Points on a hilly landscape, in no order, each with its height.
A ball rolls from a point to whichever of its 2 nearest points has the largest drop for the distance, and stops where none of them is lower. Distance is the straight distance between rows; heights are no part of it.
sini: [132 127 168 116 159  88 128 127 134 144 138 149 159  93 130 143  77 122
 130  99  68 145  97 146 141 144 131 108 122 105 115 107 100 121 103 123
 132 106 128  86 130 119 128 111 133 127 132 115 130 143  81 103 107 103]  height 7.52
soton: [ 99 141 137 126  74 152 136 137 172 112 142 140 150 122 104 141 159 140
 122 112 132 166 145 120 136 138 162 162 127  80  97  85 118 125 149 179
  91 140 138 192 139 106 142 120 141  64 144  96  86  92 147 100  87 153]  height 7.71
peg: [126 141 160 101 182 152 173 113 148  97 155  92 110  66  57 107 163  57
 130 117  95 166 167  82 128 145 130 110 110 145 116 120 168  99 106 166
 102 132 154 200 156  76 158 110 160  65 161  93 108 102 139 137  93 182]  height 4.41
muron: [ 87 100  95 152 169 151 166 155 139 116 116 119 128 158 128 120 195  65
 119 115 130 104 159  71  79 138  98 157 140 156 120 134 152 116 122 126
 101 169 115 165 150 112  85 138 116 122  89 100 125 136 151 116 138 143]  height 5.14
Tuka: [120 101 120 109  77 136  93 164 117 181 170 157 150 135 165 159 123 219
 109 135 133 132 143 151 118  96 116 146 115 132 110 107  42 151 124 121
 119 134 130 123  64 167 146 131 121 155 158 162 120 184 104 126 137 104]  height 6.35
sebu: [145  64 110  97 139  96 135 152 103  20 110 106 165  76 113 115 162 153
 125  86 135 100 193 117 123 126 172  92 127 132 206 136 122 110 170 121
 119  80 104 110 155  71  91 139 149 148 123 113 155  94 104  99 157 137]  height 6.41
lanen: [127 112  71  89  95  64 130 153 137 109 173 135 147  96  73 153 147 149
 139  78  77 143 174  87 164 151 166  97  72  92 131  96  96 171 102 140
 147 123 141 163 145  86  81  81 130 121 128 110 150 116  78  84 114 119]  height 7.06
pibit: [133 142 129 188 150 153  88 112 153 148  84 170 170 138 168 127 130 141
 126  91 128 101  86 107  72 122 113 152 128 133 124 150 145 138 118 107
 152 137 124  37  78 212 119  82 119 165  97 154 142 169 131 120 146 113]  height 5.64
Pitan: [117 168 123 160 140 129 154 108 173 185  79 184 111 191 135 112 120  79
 122 161 114 119  55 143 129 140 101 136 157  84  96  91 121 152 158 154
 119 166 168 116 187 133 161 132 117  85 104  91 126 137 139  93  88  71]  height 2.85
Sofi: [144  85 115  58 161  83 158 134  93  91 190  96 123  65  94 123 113 128
  97 131 111 146 191 159 159  85 123  80 115 135 141 118 126 102  93 131
 121 104 173 159 141  40 132 186 144 125 158  85 183 124  99 141 139 147]  height 5.73
tagi: [ 92 127 173 110 111 118 123 154 163 125 195 134 174  99 101 171  78 107
 151  88  68 182 105 139 153 155 157 136 100  74  77 125 113 108 123 129
  80 109 113 127 112 122  99 113 136  91 119  74 127 109  90  93 112 133]  height 7.23
Lemom: [168 131 121 121 110 159 101 146 137 111  61 156 129 141 166 117 144 182
 133 133 169  77  78 161 108 116 128 139 120 141 176 164 152 142 175 102
  76  91  98  25 107 161 117 145 104 179  68 180 124 114 122 120 156 102]  height 1.92
Vule: [132 186 161  91 110 134 128 162 136  98  84 118 116 181 165 106  88  94
 165 194 170 133 100 174 152 139 141 130 164 105 152 165 153 114 164 150
  86 146 139 119 158  97 160 192 157  70 107  74 106  68 165 139 135 116]  height 5.83
zenar: [157  85  86  90 174  67 148 131 101  58 126 110 166  63 119 126 145 121
  96  94 121 122 187 120 142 112 133  65 114 113 190 132 129 121 102 126
 166  95 134 124 134  55 105 140 137 149 117  93 166 152  97 105 131 132]  height 6.11
peger: [157 156 118 190 127 176 108 106 129 195  83 187  94 168 157 136  86 151
 134 181 162 115  38 157 129 106  62 107 127 131 130 141 134 131  98  85
 165 147 153  79 104 196 181 126 120 165 101 160 165 177 121 156 143  58]  height 3.09
Salun: [ 90  80 142 143 108  94 122 123 141  94 143 132 184 120 167 147 120 178
  93  81  93  94 189 122 103  69 124 129 144 107 135  96  86 134 123 143
 141 109 116  70  87 147 107 124 115 183 116 121 149 128  93  99 137 147]  height 5.12
Bapo: [129  82 138 174 101 149 121 158 141  83  99 130 167 139 156 111 165 185
 169  83 162  85 155  78 103 143 120 121 138 144 145 162 139  86 171  82
 134  95  50  95 118 150  44 142 136 186  70 154 144  97 142 143 165  96]  height 3.31
gizi: [116 112 146 159 174 163 113 187  90 125 110 139  98 152  94 137 105  70
 124 156 118 139 103 111 140 151 121 105 157 128 135 177 147 101 111 106
 105 128  89 148 145 149  91 110 122 162  70 137 145  99 110 143 137 129]  height 5.89
Vizez: [103 130 133 129 106 154 112 159  82 155 170  99  88 155  87 156 113 142
 142 162 115 164 167 121 164 124 126 158 134 153  84 128 104 144 100 141
 107 167 171 200 112 125 132 111 167 124 169 133 103 127 133 151 103 149]  height 4.42
pel: [112 167 101 107 148  60 160  61  93 129 119 125 123 145 119  95 139  90
 100 164 138 126 139 155 145 108 130 107 150  89 142  83 141 164 140 180
 137 171 186 181 176  27 196 129 150  66 158  43 126 107 131 102  57 133]  height 2.75
malu: [153 107 130 147 101 149 106 157 122 126 113 114 127 118 196 115 148 183
 164 122 172  96 147 113 110 135  94 118 136 180 155 164 120  97 117  78
 155 101  87  99 100 171  90 155 113 179 101 170 153 137 146 172 186 105]  height 2.86
kasek: [122 148 121 143 128 128 107 118  92 224 137 168 102 180 145 141  69 154
 118 206 134 121  77 192 136  89  69 110 155 126 108 114  96 145 109 109
 143 161 168 122 101 166 184 149 136 144 139 134 151 190 118 166 117  67]  height 2.57
Rak: [151 157 161 110 148 127 132 148 139  85 101  75  96 149 161 105  88  96
 177 173 155 124 118 156 136 157 111 107 141 160 167 167 157  98 130 112
 113 129 123 106 156 103 133 213 155  98 121 113 123  98 168 166 172 110]  height 5.35
gokov: [164 147 121 121  79 137  96 120 114 198 161 109  94 110 108 131 123 167
 169 138 129 172 118 116 168 157 138 112  91 167  95 147 106 166  95 111
 184 126 127 171  96 169 136  84 119 121 188 208 112 162 144 155 126 118]  height 2.96
rog: [120  97 155 188 113 186 103 146 115 180 127 106 124 132 136 150 118 165
 162 103 148 125 164  89 133 129  83 136 105 153  86 158 111 101  79 100
 178 117 102 128  69 206 101  89 119 177 128 198 137 165 140 161 124 151]  height 6.79
Lesi: [135 143 150  84  87  89 112 142 130 140 196 133 139  76  69 146  88 132
 127 124  82 169  92 187 175 124 190 108  88  83  85  95 126 111 145 156
  81  83 128 160 150  95 138 110 125  90 156 111 131 106  84 129  90 167]  height 6.77
tosip: [122 102 133 133 124  72 175  65 152 127 127 108 117 102 107 121 144 137
 105  80  70  96 133 104 129  99  95 145 106 160 116  68  86 146 107 146
 153 117 152 106 165 114 126 104 103 133 157 140 129 120 111  95  92 139]  height 5.96
lef: [142 169 135 108 170 122 160 111 153 101  73 149 129 163 186  97 127  75
 136 166 154 112  96 159 120 152 108 118 164  95 164 137 159 130 172 125
  95 154 156  96 185  71 160 208 138  74  89  57 128 113 155  97 135  75]  height 6.25
zite: [133  96 140 149 118 164 132 158 147  73 106 122 151  97 100 107 157 122
 147  92 150 119 138 101 128 162 161 129 130 134 141 154 156  52 180 110
 112  71  60 129 156 122  81 130 135 137  98 144 117  89 146 124 140 142]  height 3.95
ruzo: [ 97 118 103 109 119  79 132  72 115 121 185 155 154 120 100 153 178 144
  56  91  96 108 145  95  80  72 157 158 128 119 145  88 103 198 137 167
 135 149 142 152 105 125 153  98 100 148 174 127  95 127 103  91  95 197]  height 5.15
liso: [ 93 119 126 140  88 117  95 151 152 149 177 172 173 165 155 158 110 147
 117 112 119 151 124 122 100 161 142 153 146  80 104 123 102 154 148 104
 105 151 118 133  93 136  92 138 135 113 112  75 132 138 111 119 160  82]  height 6.04
Debol: [152 147 116 133  91 130 110  99 105 158 133 102 117 111 170 114 124 155
 138 150 173 124 116 138 132 123 122 136 125 158 134 145 133 136 117 102
 191 124 116 131  90 162 140 124 108 134 160 172 124 168 156 168 161 125]  height 2.04
rares: [133 129  99  82  95  82 127  88 101 100 175 104 119  78  73 128 167 151
 120 104 110 120 156 102 134 117 179 137 108 154 154 114 122 172 127 145
 167 119 129 167 125 129 133  84  97 118 192 161 120 103 122 117 118 194]  height 4.49
Rer: [134 147 129  96 203 106 144 129  80 107 118  94  91 139 163 107  92  96
 122 205 156 137 131 203 147 110 115  82 170 165 167 150 152 114 111 117
 123 160 140 134 154  93 174 213 138 108 134 106 158 104 152 168 146 116]  height 4.77
Vibi: [175 164 143 141 137 136 147 100 149 156 120  75  52 147 152  87  73 104
 148 185 146 150  98 160 171 135  86  92 131 187 112 137 147  92 114 122
 164 125 115 133 175 137 188 178 132 111 167 187 111 108 174 190 134 118]  height 4.91
terob: [ 78  74 149 160  89 123 143 147 153  74 142 104 179 128 129 160  91 162
 131  72 105 126 186 103 147 107 125 143 124  96 108 104  98  99 146 119
 116 106 109 108 114 112  71 125 144 159  89 104 138  96 103  98 141 131]  height 4.76
sus: [119 124 101 119 109  88 116  83  98 178 162 158 132 142 172 132 136 190
  91 149 135 103 156 152 105  61 109 132 146 135 134  89  68 163 114 121
 182 150 161 112  75 163 166 148 104 162 163 146 156 196 121 140 130 114]  height 6.13
sep: [119 152 102 126 104  85 180  88 155 108  88  91  98 144 103  88 154  70
 125 137 137 132 139 124 165 139 130 100 118  89 117  86 143 149 152 192
 145 144 172 176 217  43 151 129 148  61 132  63 130  99 143 104  84 119]  height 1.30
zusef: [125 164 114 144 183 142 143  99 114 204 106 175  86 203 156 116 110 101
 126 203 122 124  89 145 121 115  78 131 172 145 125 101 121 167 127 128
 128 202 176 136 160 149 206 150 128 113 147 135 114 159 147 131 103  85]  height 1.66
kodo: [163 148 134 150 136 172 143 115 129 116  88  76  60 124 128  84 150 105
 157 147 161 106 143 109 144 191 109 126 122 194 143 159 172  83 145 135
 178 112 100 129 197 128 136 149 131 115 153 191 102 110 183 180 144 147]  height 5.68
naf: [112 119 124  88 125 161 136 175 136  99 183 100 137  78  86 152 150 131
 141 120 109 154 160 103 127 121 152 156 100 173 122 148 115 114 102 112
  97 118 120 175  93 153 108 114 115 122 141 144 125 115 128 124 151 173]  height 3.48
zifuf: [122  93 119 115 124 121 117 195 122  72 145 121 117 113  48 134 107  85
 140 136 120 159 149 125 176 157 183  82 113  85 138 139 135 107 152 114
  72  80 119 177 169  90  67  94 159 135  84  93 174  74  86 119 151 125]  height 6.42
barof: [132 113  85  85 113  79 116 165  98  89 157 123 110 109  65 141 142 126
 113 134 122 157 180 138 184 147 186  92 100  85 141  99 119 139 132 152
 101 122 169 192 166  53 103 102 171 110 136  74 160  97  83 120 123 124]  height 6.78
tavun: [152 175 166 137 111 144 153 106 196 105  66 103 101 109 104  96 128 100
 153 117 140 150  89 138 163 164 160 108 115  95 112 130 151  82 147 156
 138 100 109 117 169 130 146 119 132  75 128 135 117  99 164 132  96 124]  height 7.17
Ninu: [ 72  93 108 123 118 144 132 141  49 140 187 115 120 176 110 153 142 140
 101 155 134 138 216 102 135  78 127 161 169 136  97 109 108 150 116 156
 120 187 173 203  92  98 131 127 148 147 159  92 114 126 127 138 105 174]  height 4.86
vivof: [138 115  98 155 201 144 132 109 128 176 110 156 123 142  79 147 161 113
 108  93 122 129 119  82 109 111 105 145 112  97  99 132 167 140  94 132
 136 130 145 120  87 154  98  81 121 158 102 141 120 188 133 119  80 151]  height 6.74
tobup: [152 132 155  93  76 161 120 167 163 150 162 154 118  92 105 135 114 134
 145 133 132 183  73 181 169 148 182 132  96  89  86 127 129  89 166 130
  61  69  94 149 130 134 133 127 109 105 131 150 110 112 118 132 109 134]  height 6.12
Lir: [136 130 126 108 133 100  96 115 109  92 104 120 142 123 148 144 107 138
 112 130 148  91 107 194 113 107 152 132 128  99 172 150 175 153 159 131
 102 102 125  64 106 120 111 149 114 149  96 123 128 121 121 122 156 155]  height 2.91
ler: [156 103 104 123 207 125 129 151 132 141 123 144 138  92  76 134 138 101
 140  79 100 148 144  77 148 153 117  93  90 118 122 146 160 112  68 112
 147  98 119 136 122 124  69  71 120 162  94 146 147 161 100 113 106 146]  height 6.47
sipo: [164 186 150 105 138 113 148  79 189  95  71 141 122 106 136  99 136  87
 142 125 139 126  73 179 142 152 159 110 110  74 152 122 166 119 174 148
  97  96 130  84 167  87 152 151 122  74  90  96 121 118 141 102 100 113]  height 6.73
muned: [137 190 130 101 169 136  99  69 106 164 120 130 125 138 156 119 135 128
 136 168 152  96 110 150  80 123 131 179 129 156 159 138 141 186 136 128
 133 167 171  96  78 145 198 131 132 105 169 132  85 188 151 128 131 145]  height 2.87
Bubed: [135 114 111  88 106 114 148 170 181 146 155 120 102 123  83 148 128 162
 161 118  97 126 121 134 150 132 103 135  79 134 110 115 114 152  89 116
  70 112 154 130 135 125  74 137 110 131  91 136 152 120 109 122 139 103]  height 0.62
lis: [130 152 139 154 110 132 140 136 170 174 102 150  66 192 146 113 116  94
 154 148 105 127  76 117 144 187 100 135 136 136 112 104 100 147 138 134
 114 155 143 136 204 131 131 140 128 108 117 127 112 103 134 123 128  70]  height 3.79
Tid: [153 175 138 124 185 137 126  39 125 167 114 178 165 106 157 123 111 118
 113 140 141 107  71 167  85  74 109 158 133 127 133 129 155 130 135 116
 156 127 156  72  74 166 208 131 108 115 163 142 112 213 143 124 113 133]  height 1.86
Dol: [133 151 170  93 196 128 142  91 115 108 116 113 117  90  69 129 135  81
 115 121  94 136 127 126 133 118 138 134 131 138 126 116 152 126 121 165
  96 116 150 135 137  99 159  99 138 103 153 119  95 113 126 122  72 181]  height 3.00
rasoz: [101 111 133 137 119 163 161 101 136 134 158 138 155 113 114 129 177 121
  94  99 132 149 153  82  96 124 125 173 138 129  98  99 115 122 126 148
 142 145 130 199 114 113 145 127 120  88 166 116  87 135 150 117 109 161]  height 7.35
Veza: [133 133 149 154 140 138 147 108 176 133 101 136 123 138 173 112 147 121
 157  96  96 130 139  79 102 196 102 141 142 157 133  96 100 122 116 114
 153 161 116 114 166 135 135 137 143  93 157 122 110 122 146 115 151  68]  height 4.62
mos: [148 116 150 209 127 206 128 143 158 194  86 134  76 174 144 131 135 132
 161 113 165 144 106  75 132 183  59 144 104 159  90 147 118  97 100  98
 165 130 109 130 134 207 118 110 134 151 124 187 126 144 173 155 132 101]  height 7.00
zilo: [144 115 135  89 161 144 189 131 173  90 177  81 130  29  23 119 143  92
 157  77  63 180 182  60 158 138 134  94  53 151 100 120 136  83  87 146
 131  92 146 177 155 100 119  75 144 105 151 131 152 101 109 100 110 173]  height 5.42
kuvu: [ 98  82  99 109 124  66 178  78 110 119 198 144 147 107 111 141 175 106
  71  78  68 118 174  62  97  78 107 134 114 135 135  84  88 170  93 140
 166 163 142 162 122  92 131 108 104 140 159  88 138 141  94 102 109 149]  height 5.54
gen: [112  83 120  91 178 113 143 129  56 129 178 116 112 123 119 144 137 127
  94 147 116 119 211 133 129  81 107 123 151 127 141 117 127 125  87 129
 132 145 171 147  96  83 121 169 140 168 140  93 146 163 104 153 124 152]  height 5.29
vozu: [176 166 154 163 169 163 127  94 151 141  60 107  73 140 138 102 129  87
 167 121 139 100  88  97 133 189 103 131 101 168 138 152 183 108 125 128
 164 109 121  68 168 141 117 122 124 122 107 168 113 132 160 150 139 127]  height 6.15
Bik: [126  87 117 135  89 156  82 178 145 191 161 153 142 140 136 168 110 193
 145 108 158 136 134 130 133 109  83 146  82 117 102 141 107 138  92  89
 115  94 118 126  55 176  90 110 108 177 104 175 137 171 109 142 146 134]  height 6.57
Sifo: [137 111  97 138 115  80 177 120 157  70  81  95 108 124 123  94 156  79
 129 118 137 126 139 112 155 152 127  86 118 112 146 122 133 132 148 136
 133 119 116 146 199  73  93 136 140 117  91  92 159 100 131 110 136  82]  height 2.89
mola: [113 101 146 170 125 132 108 138 166 128 114 163 197 116 187 124 146 184
 124  59 103 101 167  80  75  99 113 135 136 133 119 139  87 118 113 115
 154 106  89  39  78 204 102  87 113 188 112 162 150 145 112 108 138 120]  height 5.41
Luru: [164 142  78 152 104  90 148 106 138 127  63 135  69 144  93  98 146 107
 126 127 134 129 100 130 183 157 135  69 101  98 144 118 141 153 131 136
 171 116 126 133 201  94 115  93 121 140  87 149 161 113 112 121 112  74]  height 3.64
dosi: [147 143 133  97 166 121  96 160  76 133 150 118  71 118  88 131 114 127
 155 160  87 154 147 129 161 149 158 113 135 169 142 124 116 145  84 123
 112 148 144 157 139 126 143 101 155 129 176 156 124 107 102 146 120 136]  height 3.66
fefo: [ 99 108 148 120 210 164 135 191  71  83 129 120 117 133 130 128 136  63
 121 165 102 135 166 115 117 150 146 121 186 171 152 142 128  90 138 124
  76 155  98 175 183 119 130 146 146 133 128 119 127  82 116 134 148 143]  height 5.31
fisi: [183 125 169 126 112 131 139 122 167 117  74 101  89 101  96  91  88 125
 168 108 120 133  81 149 185 163 141  92  93 127 128 136 143  74 142 132
 126  51 105  63 180 124 124 110 126 123 123 168 124  80 123 130 106 120]  height 7.53
rima: [140 141 138 130 106 182 114 181 150 136  64 142  80 174 142 132 140 146
 140 168 167 117  86 131 121 146 107 145 133 148 149 160 123 137 144 111
  67 131  98 107 130 175 122 143 130 154  77 167 112 106 141 142 145  90]  height 0.73
rapag: [127 158 149 134 190 139 104 100  86  99  63 146 136 128 112 125 140 122
  93 107 103 104 138 114 110 129 160 148 140 125 147 115 138 147 138 163
 127 146 129  75 116 123 153  74 146 137 122 135  96 130  99  95  92 146]  height 1.09
Pufu: [148 131 107  90  71  98 117 140 123 169 195 107 120 102  68 142 110 182
 160 118  91 155 116 134 171 112 154 120  84 144  90 111 101 160  95 133
 145 104 144 158 111 147 119  78 107 127 168 182 121 133 113 127 101 160]  height 3.72
zazef: [114 155 116 123 184 137 101 109  76 143 146 112 136 134 177 129 175 129
 126 161 145  81 166 106  57 134 118 152 158 182 172 157 140 156 112 126
 166 191 139 123  71 148 160 141 136 143 153 130 110 193 153 144 151 152]  height 3.65
vege: [173 136 121 177 117 116 132  91 132 176  67 154  82 149 140 109 100 181
 143 134 128  96  80 161 159 102  64  97 116 138 130 110 117 126  99 102
 186 111 150  59 148 163 146 118 106 169 113 185 172 143 113 140 118  70]  height 3.52
Siba: [151 106 138  80 128 148 122 185 165 112 149 107 110  89  84 136 119 134
 188 110 107 129 129 120 137 140 137 140  82 172 138 151 137 120 115 104
  65  71 118 114 123 152  76 109  95 137 104 174 134  99 119 121 160 161]  height 2.30
Zotug: [126 104 146 120 171 140 146 196 121  59 134  90 101 134  96 120 107  41
 161 163 107 140 153  98 147 172 147  91 148 151 161 151 130  86 157 103
  61 112 112 164 209  99  94 152 172 123  98  86 158  54 123 126 174 108]  height 5.95
tomam: [116 102 146  77 150 145 167 166 140  76 161 124 143  76 109 142 145 110
 116 126 101 160 156 122 129 118 139 135 148 146 132 123 106  89 121 116
  61 123 113 164 139 109 125 154 133 110 126 100 136  93 115 113 142 123]  height 4.39
giku: [110 144  95 118  93  58 123  94 139 104 131 125 153 146 140 144 120 140
  90 136 132 112 104 183 121 111 171 131 131  76 149  92 137 185 160 162
 118 146 147 120 140 100 130 140 113 107 119  87 128 102 123 100 121 143]  height 3.78
nera: [110 161 128 125 114  79 136  71  91 148 158 115 133 140 109 115  87 129
 109 155 121 152 116 155 152 102 136 116 159 103 104  91 125 143 122 154
 173 158 165 168 130  78 180 129 144  87 179  90 119 136 138 141  84 132]  height 3.56
Ked: [156 146 130 114  84  76 113 117 151 138 128 147 176 121 168 138  67 178
 147 108 121 126  78 191 133 120 127 104 113  84 123 109 120 118 125 107
 146 101 131  67 101 119 131 162 131 100 125 107 144 155 108 135 146  68]  height 7.73
Lus: [132 170 166 135 196 162  84 136  73 148  88 137 102 146 135 142  99 121
 143 152  90 136 132 125 136 148 133 125 155 148 135 134 121 141  96 138
 121 177 141  97 105 159 166 105 167 131 152 154  89 142 103 126 100 121]  height 2.54
vif: [ 97 145  95 166  95 144  87 125 133 175 152 177 161 173 173 122 135 121
  96 141 141 154 105 114  83 149 158 159 164 104 114 135 115 181 151 123
 154 180 129 147  92 160 138 118 124 109 136 102 117 162 142 118 153  99]  height 5.78
tepus: [ 83 103 161 153 137 148 113 142 104 134 136 151 175 149 212 127 113 122
  92 155 151 109 139 149  77  90 105 149 197 126 123 144 117 105 154 118
 121 140 104 105  99 157 129 181 109 155 102  99 141 148 141 140 162 120]  height 4.27
kav: [131 151  86 149  48  66 117 110 128 145 120 129 111 165 121 125 114 160
 126 133 132 119 100 151 168 151 153 100 112  81 117  93 116 164 146 138
 181 141 143 147 170  96 106 122 133 116 119 115 152 113 113 130 125  78]  height 4.16
Ger: [114 136  86 103 123 117  90 138 108  93 144 122 186 117 183 137 197 167
  96 134 189  84 145 133  43 130 176 153 130 140 184 165 147 160 151 132
 148 157 109 114  70 142 131 146 116 144 131 122 124 154 151 132 175 152]  height 4.25
bif: [103 125  94 144 170 120 147 140 136  90  91 139 164 144 162 118 182  79
 102 128 151  96 112 117  65 130 127 136 163 118 153 158 177 136 159 127
 100 156 105 126 146 122  94 156 117 127  57  73 141 127 152 113 148 120]  height 5.11
budur: [191 162 148 137 147 148 128  86 128 197  92  99  59 133 127 112  82 156
 171 152 133 125  94 154 170 130  76  96 100 176 114 124 138 120  82 118
 178 121 141  88 125 166 183 113 135 136 175 222 112 156 143 170  97 112]  height 4.14
voted: [ 76 108 167 157  73 161 127 150 142  78 113  99 173 159 163 129 113 159
 140 106 143 116 178  99 108 126 136 168 166 124 119 128 110 111 163 136
 119 141 102 119 114 123 107 147 151 124 127 108 100  88 149 120 149 131]  height 4.31
mudo: [118 101 124  69 145 120 185 117 128  98 248 118 139  50  13 151 128 105
 115 101  54 177 160 101 165  77 134 114  65 131  88 108 122 102 113 150
 104  97 176 194 139  71 137  87 136 129 151  95 142 111  79  93 100 199]  height 5.97
Duge: [131 110  94 113 175  68 169  50 106 163 163 180 125 120 148 108 180 115
  81 114  96 108 131 108  82  72  92 136 149 147 141  88  96 162 100 118
 171 152 156 133 117 115 172 137  94 141 175 113 139 184 110 121 115 117]  height 5.86
rez: [118 121  72 131 150  99 128 109 139  78 138 146 201  95 156 134 196 129
  71  87 153  95 135 120  51 110 139 133 135 106 173 143 173 133 138 132
 147 131 107 126 102 117  97 160 107 130  98  97 137 155 147 122 154 162]  height 4.70
goda: [127 148 147 111  73 153  74 125  72 146 134 105 132 130 155 154  84 144
 121 177 173 123 108 200 138  91 162 174 123 126 118 141 123 151 174 147
  94 115 115 123  77 165 183 110 121 138 171 163  66 142 123 148 115 188]  height 7.05
suz: [ 94  76  87 156 120 139 158 157 149  66 136 111 156 120 103 132 195 110
 121  75 149 107 177  75 102 128 137 155 104 134 125 135 156  89 155 111
 101 107  89 166 148 104  55 133 106 142  73 118 146  98 141 104 158 163]  height 4.61
Natap: [125 100  93 149 193 128 117 167  91 114 120 161 138 110 127 125 174 107
 102 113 112 116 135  99 104 130 136 104 148 145 142 164 146 110 104  99
 141 129  79 130 124 143  82 105  98 192  80 154 158 141 100 136 141 132]  height 6.18
bez: [ 95 113 154 163 121 169 109 175 128 104 110 139 176 167 198 107 146 146
 135 139 155 103 146  99  73 149 138 139 198 156 153 162 119 107 177 105
 109 161  67 113 116 142 110 164 150 164  95 120 117 107 144 139 170  88]  height 3.80
kadon: [ 83 128 141  97  73 116  78 153 114 124 220 147 192 130 138 182 102 178
  90 112 106 167 153 130 112 125 177 163 124  98  93 113  83 153 137 149
 107 153 141 157  80 119 139 132 147 101 173  76 108 130 100 105 129 149]  height 6.36
rali: [137 126 106 157 130 158 164  91 139 176 123 127  96 135  91 113 176 114
 121 110 140 140 130  91 126 132 114 150 118 132  84 114 146 128 115 136
 161 137 142 177 122 142 127 102 118 120 160 162 104 168 162 136 102 140]  height 7.04
sobes: [105 174 135 128  74 155 107 159 132 126  96 117 157 193 186 131  86 134
 142 188 190 126  97 165 116 115 142 158 170 105 131 148 127 156 168 157
 101 166 137 120 108 147 170 149 143  90 126  96  92 107 169 129 138 126]  height 6.22
sola: [126 118 108 119  94 126 139 146 153 159 110 133  85 158 132 135 127 146
 111 167 164 110  88 177 131  92  90 151 128 135 121 133 118 157 126 117
  78 124 144 124 130 152 113 162  96 149  90 147 136 133 143 142 142 107]  height 1.94
mefas: [134 130 126 191  55 152 108 119 120 126  70 125 119 163 123 139 101 184
 138 109 161 112 128 118 169 140 113 109 128  91 114 143 136 127 121 129
 208 119  99 108 127 173  99  89 128 159 117 179 144 113 143 151 126 103]  height 7.32
rim: [ 71 113 168 170  95 190  77 162  86 126 146 111 159 141 156 140 120 135
 124 131 148 126 169 106 104 139 157 178 156 159 107 158 102 126 157 133
 132 150  94 147  86 163 132 110 135 150 142 153  86 136 132 129 141 181]  height 4.88
davu: [142 157 132  82 158  82 135  77  79 155 166  99 121 110 147 115  86 132
 113 179 143 145 122 193 138  82 116  96 153 142 136 132 141 124  97 112
 164 143 151 137  83  98 184 180 128 112 176 119 142 165 140 177 122 128]  height 4.15
daziv: [155 120 181 130  99 167 124 128 143 180 129 141 120 118 140 125  74 114
 142 129 149 156  53 186 156 144 127 150 115 106  87 138 137  71 145 123
 105  75 106  98 122 151 147 137 115 120 145 152  95 145 132 145 121 131]  height 5.44
Tipim: [ 84 148 125 130  68 136  74 125 124 119 168 122 194 149 154 184  98 158
  94 131 139 141 131 153  97  92 168 166 136  79 112 115 137 175 166 177
  98 147 121 141  66 156 149 112 144 109 164 115  79 121 137 121 119 200]  height 6.66
saped: [144 110 142  79  96 103 143 126 129  28 110  56 129  81 102 109 129 146
 148 128 152 108 166 168 142 117 159 121 115 151 194 135 129 104 164 137
  91  81 135 113 165  80 128 175 143  93 147 109 144  56 141 122 151 157]  height 6.81
Fofe: [132 119 134 207  94 152 130 142 170 172  96 132  86 170 102 139 119 138
 164  93 136 157  99  77 163 184  84 113  98 110  89 149 125 117  83 101
 175 122 111 138 143 173  72  81 128 142 101 159 155 105 141 136 122  88]  height 7.18
lored: [179 154 147 147 169 134 119 109 165 149  66 138 125 123 136 125 108 101
 161 102 132 109  59 131 124 142 101 121  94 123 126 160 187 116 100 108
 134  87 124  45 113 160  92 108 105 142  74 146 144 153 142 141 132 130]  height 5.91
tane: [113 163  93 151 152 143 134 137 141 144 110 175 137 170 193 105 168  76
 116 154 142 131  90 109  75 162 132 137 177 129 146 148 150 152 141 113
 130 191 114 135 142 144 133 150 115 104 101  90 132 134 158 124 164  74]  height 5.45
sosos: [121  88 171 161 133 165 118 112 117 174 133 171 154 122 175 131 103 135
  97 115 139 124 109 154 115 107 108 159 158 113  98 117 112  82 144 115
 140  95 112  96 102 164 142 141 103 164 138 149 113 167 124 132 129 142]  height 4.80

Where does a ball stop that starts at each point below?
sebu => rapag
Fofe => Debol
sini => bez
Vule => sep
lored => bez
tosip => Debol
vozu => zusef

Call two points neighbours if one is among the 2 nearest of the other. Go from one point of each pair to the other, from neighbour to neighbour, staying as low as possible. Name the highest point that can't be avoided.
zusef / bif => tane
Debol / Tid => muron
Bubed / sep => kav
Tid / bez => sosos
Bubed / rima => sola
